Points on a hilly landscape, in no order, each with its height.
From any point a ball takes the steepest step (drop divided by distance) to one of its 2 nearest points. It stops when none of these is lower. Distance is the straight distance between rows; heights are no part of it.
Z_459: [104, 107, 69, 99, 127, 112, 138, 52, 88, 108, 100, 75, 75, 77, 89, 98, 134, 115, 91, 99, 127, 90, 104, 84]  h=51.0
Z_45: [70, 114, 119, 92, 94, 84, 70, 103, 107, 85, 90, 84, 77, 88, 108, 91, 97, 101, 109, 91, 95, 72, 84, 129]  h=35.1
Z_123: [87, 88, 71, 97, 87, 96, 98, 105, 113, 70, 103, 87, 145, 124, 137, 77, 78, 93, 98, 101, 94, 85, 113, 88]  h=65.7
Z_858: [105, 96, 108, 92, 97, 128, 69, 80, 123, 69, 85, 107, 87, 85, 101, 110, 111, 118, 116, 70, 92, 126, 107, 107]  h=70.6
Z_393: [104, 72, 99, 119, 65, 103, 40, 120, 120, 108, 95, 115, 120, 76, 114, 100, 70, 107, 96, 34, 78, 120, 114, 92]  h=46.3
Z_545: [87, 111, 77, 105, 63, 96, 67, 119, 108, 83, 116, 64, 117, 104, 126, 74, 78, 96, 90, 102, 88, 79, 105, 80]  h=64.1
Z_682: [109, 114, 91, 55, 140, 82, 104, 116, 66, 83, 81, 67, 86, 146, 87, 104, 110, 128, 108, 108, 110, 101, 80, 101]  h=37.0
Z_734: [96, 103, 97, 97, 97, 130, 74, 123, 61, 91, 105, 115, 98, 126, 126, 112, 115, 88, 96, 129, 106, 90, 120, 84]  h=81.5
Z_391: [121, 106, 93, 98, 105, 104, 70, 133, 100, 108, 81, 98, 123, 111, 78, 87, 79, 106, 84, 119, 95, 111, 66, 91]  h=56.6
Z_35: [122, 120, 112, 101, 96, 82, 108, 98, 125, 117, 106, 70, 121, 94, 69, 91, 83, 121, 77, 92, 79, 137, 89, 98]  h=28.7
Z_316: [118, 80, 67, 111, 113, 136, 167, 93, 103, 103, 112, 107, 134, 123, 107, 95, 105, 76, 94, 128, 110, 88, 110, 70]  h=42.3
Z_89: [119, 91, 95, 97, 114, 50, 120, 85, 93, 66, 123, 101, 100, 119, 95, 67, 131, 104, 81, 112, 88, 95, 73, 113]  h=32.7
Z_705: [78, 120, 85, 90, 101, 144, 107, 72, 98, 109, 83, 81, 73, 52, 107, 115, 100, 112, 113, 102, 129, 89, 95, 84]  h=52.1
Z_740: [106, 81, 95, 91, 104, 134, 79, 89, 122, 66, 86, 108, 118, 90, 112, 92, 85, 110, 105, 77, 101, 135, 104, 97]  h=68.5
Z_442: [111, 113, 87, 112, 90, 53, 113, 77, 65, 131, 96, 98, 95, 82, 84, 104, 116, 120, 69, 111, 126, 84, 127, 86]  h=46.2
Z_536: [95, 72, 109, 97, 116, 85, 136, 75, 122, 79, 130, 114, 105, 86, 105, 72, 75, 93, 107, 105, 110, 115, 69, 102]  h=14.7
Z_159: [109, 82, 92, 89, 99, 132, 109, 93, 127, 72, 109, 102, 133, 103, 123, 81, 83, 99, 104, 95, 107, 114, 104, 84]  h=67.1
Z_34: [93, 125, 105, 118, 96, 117, 130, 95, 95, 110, 109, 94, 62, 71, 97, 112, 139, 73, 87, 134, 121, 68, 94, 120]  h=42.1
Z_743: [127, 110, 91, 98, 114, 66, 143, 72, 112, 88, 120, 92, 94, 102, 72, 81, 138, 123, 80, 106, 95, 120, 97, 98]  h=27.3
Z_497: [114, 120, 102, 119, 84, 142, 80, 118, 120, 114, 77, 104, 74, 69, 84, 99, 113, 78, 74, 140, 107, 110, 87, 110]  h=51.8
Z_851: [88, 113, 78, 107, 80, 89, 94, 85, 66, 133, 93, 87, 94, 78, 98, 114, 98, 116, 82, 103, 126, 83, 131, 81]  h=43.3
Z_219: [120, 92, 94, 102, 77, 99, 31, 141, 121, 101, 94, 96, 138, 102, 102, 84, 79, 111, 67, 51, 68, 126, 109, 78]  h=50.3
Z_116: [103, 93, 105, 80, 143, 69, 72, 120, 60, 93, 93, 100, 84, 150, 100, 109, 123, 122, 110, 103, 97, 92, 76, 104]  h=40.9
Z_354: [84, 89, 83, 98, 57, 99, 93, 72, 100, 98, 106, 113, 90, 78, 131, 113, 82, 114, 105, 58, 103, 107, 139, 84]  h=31.2
Z_363: [126, 120, 83, 100, 116, 74, 134, 82, 115, 105, 118, 73, 115, 100, 67, 73, 103, 117, 73, 109, 85, 135, 75, 91]  h=21.6
Z_539: [102, 94, 103, 90, 113, 115, 76, 104, 98, 119, 65, 94, 97, 64, 84, 94, 67, 105, 88, 115, 135, 104, 49, 116]  h=67.6
Z_463: [90, 84, 110, 92, 112, 66, 77, 85, 115, 102, 99, 94, 96, 91, 94, 91, 87, 112, 110, 76, 103, 97, 69, 127]  h=23.1
Z_390: [107, 66, 85, 116, 97, 121, 140, 99, 90, 112, 115, 132, 149, 106, 127, 94, 84, 79, 100, 115, 118, 96, 124, 83]  h=40.0
Z_790: [124, 97, 68, 96, 124, 126, 162, 111, 93, 91, 119, 90, 125, 122, 92, 78, 110, 86, 86, 146, 103, 90, 69, 86]  h=44.4
Z_235: [89, 85, 101, 104, 67, 87, 70, 102, 140, 91, 107, 83, 118, 74, 115, 86, 65, 95, 98, 44, 82, 116, 97, 89]  h=41.2
Z_461: [109, 67, 83, 125, 76, 137, 127, 105, 107, 112, 109, 133, 147, 102, 124, 97, 65, 84, 86, 104, 97, 110, 136, 69]  h=38.0
Z_886: [116, 90, 108, 118, 116, 99, 114, 119, 100, 123, 110, 136, 117, 104, 74, 102, 94, 78, 98, 119, 92, 120, 89, 112]  h=56.3
Z_215: [95, 99, 77, 114, 85, 118, 136, 65, 92, 85, 111, 105, 107, 106, 124, 117, 111, 109, 111, 93, 104, 78, 146, 79]  h=57.8
Z_277: [91, 91, 90, 116, 52, 152, 126, 99, 123, 92, 119, 118, 133, 82, 128, 105, 74, 86, 93, 92, 82, 105, 130, 65]  h=34.3
Z_99: [89, 101, 102, 112, 108, 89, 116, 120, 48, 127, 97, 109, 79, 90, 101, 126, 111, 88, 97, 127, 134, 67, 109, 112]  h=84.5
Z_451: [80, 109, 127, 92, 82, 78, 58, 94, 126, 86, 73, 88, 43, 79, 107, 96, 126, 101, 91, 105, 93, 76, 88, 131]  h=43.7
Z_848: [93, 117, 64, 106, 84, 112, 112, 78, 81, 86, 97, 83, 115, 115, 135, 100, 98, 111, 92, 100, 109, 71, 145, 63]  h=59.9
Z_373: [91, 116, 127, 113, 92, 82, 127, 88, 98, 92, 113, 92, 59, 87, 99, 104, 141, 85, 91, 114, 102, 82, 89, 126]  h=36.1
Z_885: [88, 104, 108, 92, 115, 54, 56, 124, 53, 119, 83, 107, 78, 151, 82, 105, 126, 119, 98, 99, 89, 88, 97, 107]  h=37.9
Z_564: [95, 116, 115, 99, 114, 50, 52, 125, 87, 127, 83, 112, 99, 145, 84, 99, 123, 120, 102, 80, 72, 103, 102, 115]  h=32.6
Z_880: [88, 81, 132, 105, 92, 111, 106, 113, 134, 106, 135, 131, 125, 98, 91, 101, 54, 70, 112, 93, 69, 113, 101, 109]  h=46.9
Z_174: [96, 118, 86, 120, 97, 104, 147, 63, 95, 97, 119, 86, 99, 79, 101, 95, 123, 93, 97, 103, 96, 79, 114, 87]  h=54.6
Z_562: [80, 114, 120, 103, 88, 107, 73, 110, 123, 70, 111, 90, 86, 94, 104, 82, 95, 74, 107, 101, 79, 86, 75, 122]  h=43.5
Z_821: [95, 106, 75, 93, 114, 124, 117, 63, 78, 103, 90, 76, 84, 73, 100, 111, 109, 125, 104, 112, 143, 87, 92, 74]  h=48.2
Z_514: [88, 103, 136, 106, 87, 123, 104, 109, 137, 95, 116, 110, 125, 106, 105, 114, 68, 83, 134, 78, 63, 117, 114, 102]  h=38.1
Z_936: [71, 108, 94, 100, 62, 98, 76, 99, 81, 118, 91, 93, 89, 75, 112, 118, 81, 116, 101, 77, 117, 92, 119, 94]  h=38.5
Z_516: [81, 108, 122, 70, 109, 104, 93, 89, 132, 113, 69, 91, 76, 78, 97, 135, 96, 110, 135, 93, 116, 98, 87, 125]  h=63.1
Z_984: [99, 134, 92, 69, 132, 87, 115, 103, 67, 117, 90, 53, 98, 110, 80, 99, 97, 124, 106, 120, 120, 90, 76, 87]  h=32.5
Z_454: [84, 116, 62, 95, 70, 112, 85, 97, 99, 104, 97, 53, 119, 93, 125, 82, 80, 107, 75, 110, 113, 78, 121, 58]  h=62.1
Z_587: [97, 109, 129, 95, 121, 77, 121, 113, 104, 78, 100, 86, 59, 112, 87, 113, 154, 86, 103, 98, 90, 81, 73, 141]  h=41.3
Z_907: [90, 75, 97, 91, 105, 72, 65, 101, 57, 102, 88, 117, 50, 105, 114, 109, 139, 112, 78, 109, 113, 81, 114, 113]  h=86.0
Z_927: [91, 104, 104, 70, 114, 120, 66, 100, 105, 122, 51, 79, 83, 78, 86, 122, 79, 118, 115, 106, 140, 100, 69, 113]  h=65.9
Z_157: [83, 72, 88, 82, 102, 43, 104, 83, 99, 92, 109, 88, 124, 118, 123, 88, 66, 124, 116, 47, 106, 97, 108, 100]  h=36.9
Z_66: [112, 93, 118, 89, 118, 69, 87, 94, 121, 114, 90, 112, 94, 111, 67, 96, 113, 114, 97, 98, 87, 117, 74, 132]  h=31.0
Z_367: [96, 125, 133, 89, 118, 70, 76, 111, 127, 120, 85, 95, 106, 132, 67, 106, 116, 112, 104, 86, 75, 108, 91, 127]  h=20.9
Z_519: [122, 105, 90, 104, 106, 96, 65, 141, 56, 94, 92, 115, 93, 142, 97, 101, 125, 89, 88, 132, 79, 104, 115, 79]  h=80.4
Z_372: [95, 62, 99, 99, 121, 110, 125, 94, 110, 82, 121, 119, 114, 101, 115, 84, 70, 76, 113, 123, 118, 91, 62, 115]  h=23.0
Z_829: [99, 103, 128, 107, 91, 112, 72, 99, 91, 81, 97, 135, 82, 123, 101, 117, 146, 88, 120, 85, 73, 116, 140, 124]  h=76.1
Z_613: [102, 105, 122, 105, 91, 138, 87, 91, 117, 72, 85, 120, 61, 95, 102, 131, 132, 99, 126, 82, 88, 125, 130, 116]  h=73.4
Z_991: [100, 124, 101, 87, 119, 85, 136, 99, 86, 105, 110, 66, 91, 99, 85, 97, 111, 106, 95, 123, 117, 91, 62, 109]  h=27.4
Z_196: [145, 99, 73, 103, 114, 104, 143, 113, 87, 108, 108, 104, 122, 110, 81, 77, 91, 93, 87, 148, 113, 99, 53, 79]  h=45.7
Z_236: [119, 107, 107, 100, 101, 103, 40, 125, 107, 90, 94, 91, 122, 110, 97, 92, 90, 113, 76, 87, 74, 120, 101, 81]  h=53.5
Z_150: [86, 66, 78, 104, 77, 93, 116, 47, 107, 91, 106, 112, 103, 88, 122, 109, 85, 131, 114, 39, 103, 109, 140, 69]  h=23.7
Z_28: [90, 80, 83, 87, 101, 69, 122, 52, 112, 84, 112, 98, 116, 104, 119, 87, 80, 135, 109, 57, 102, 112, 128, 71]  h=30.6
Z_598: [92, 101, 120, 85, 135, 101, 137, 104, 114, 106, 110, 97, 88, 97, 78, 110, 104, 87, 117, 104, 113, 104, 69, 124]  h=17.7
Z_406: [78, 109, 100, 99, 85, 107, 125, 107, 59, 104, 118, 92, 94, 97, 128, 116, 102, 86, 111, 115, 113, 56, 123, 104]  h=83.6
Z_193: [89, 81, 112, 106, 105, 82, 79, 114, 54, 125, 76, 125, 69, 83, 104, 121, 105, 96, 101, 120, 134, 78, 114, 118]  h=85.1
Z_144: [92, 59, 91, 88, 102, 60, 89, 89, 101, 95, 107, 113, 120, 95, 105, 77, 71, 116, 110, 72, 105, 102, 90, 109]  h=31.7
Z_362: [120, 110, 121, 102, 122, 109, 70, 119, 94, 99, 88, 122, 75, 127, 88, 125, 152, 95, 110, 97, 87, 119, 109, 126]  h=78.1
Z_866: [98, 79, 126, 119, 117, 99, 123, 126, 113, 130, 125, 149, 119, 99, 71, 105, 69, 71, 111, 113, 77, 129, 108, 110]  h=53.2
Z_824: [99, 104, 106, 89, 88, 84, 93, 113, 137, 110, 114, 71, 137, 93, 87, 82, 63, 100, 94, 68, 75, 129, 83, 94]  h=35.3
Z_247: [88, 104, 105, 93, 94, 131, 98, 114, 68, 87, 96, 105, 107, 127, 132, 115, 95, 86, 127, 103, 108, 78, 130, 93]  h=82.5
Z_22: [112, 103, 105, 114, 111, 104, 83, 136, 107, 118, 103, 118, 132, 114, 76, 89, 81, 88, 94, 119, 83, 108, 76, 114]  h=58.4
Z_839: [100, 108, 98, 99, 88, 144, 110, 77, 107, 109, 77, 92, 75, 54, 100, 131, 101, 110, 119, 88, 121, 116, 117, 96]  h=56.2
Z_769: [87, 70, 112, 95, 110, 99, 94, 106, 113, 76, 116, 122, 122, 115, 121, 80, 58, 73, 132, 106, 98, 78, 66, 120]  h=30.4
Z_946: [133, 107, 104, 97, 128, 107, 69, 127, 69, 83, 77, 123, 80, 139, 92, 105, 139, 93, 98, 115, 95, 120, 116, 88]  h=79.5
Z_36: [87, 107, 111, 102, 72, 162, 125, 114, 140, 99, 113, 103, 126, 109, 122, 111, 60, 80, 121, 92, 66, 117, 119, 80]  h=26.0
Z_137: [111, 117, 112, 120, 92, 138, 126, 109, 108, 125, 98, 103, 61, 71, 83, 106, 131, 69, 97, 142, 111, 100, 86, 116]  h=47.1
Z_276: [107, 88, 120, 98, 124, 54, 108, 108, 90, 71, 109, 102, 73, 133, 78, 88, 145, 100, 89, 115, 85, 75, 77, 133]  h=36.8
Z_888: [83, 100, 114, 98, 97, 105, 95, 115, 130, 76, 115, 89, 114, 103, 117, 74, 58, 67, 126, 100, 84, 84, 62, 121]  h=37.6
Z_133: [102, 116, 116, 100, 95, 131, 107, 100, 118, 122, 75, 106, 83, 75, 87, 130, 94, 95, 120, 101, 107, 120, 102, 112]  h=59.5
Z_994: [122, 127, 98, 137, 76, 95, 115, 100, 83, 125, 115, 115, 100, 94, 87, 116, 130, 88, 85, 108, 85, 109, 154, 88]  h=52.8
Z_943: [134, 119, 91, 135, 95, 62, 117, 74, 83, 130, 91, 110, 82, 86, 79, 106, 139, 104, 71, 102, 107, 111, 130, 95]  h=48.8

For each start below, name the point where the ball stops.
Z_943 -> Z_150
Z_454 -> Z_821
Z_391 -> Z_363
Z_858 -> Z_821
Z_994 -> Z_150
Z_22 -> Z_36
Z_406 -> Z_821
Z_790 -> Z_36
Z_516 -> Z_821
Z_116 -> Z_598

Call two points neighbours if one is among the 2 nearest of the other. Go from one point of each pair to the other, from neighbour to neighbour, staying as low as possible. Name the highest point that can't be avoided.
Z_463 / Z_367 -> Z_66
Z_373 / Z_363 -> Z_587
Z_150 / Z_463 -> Z_157
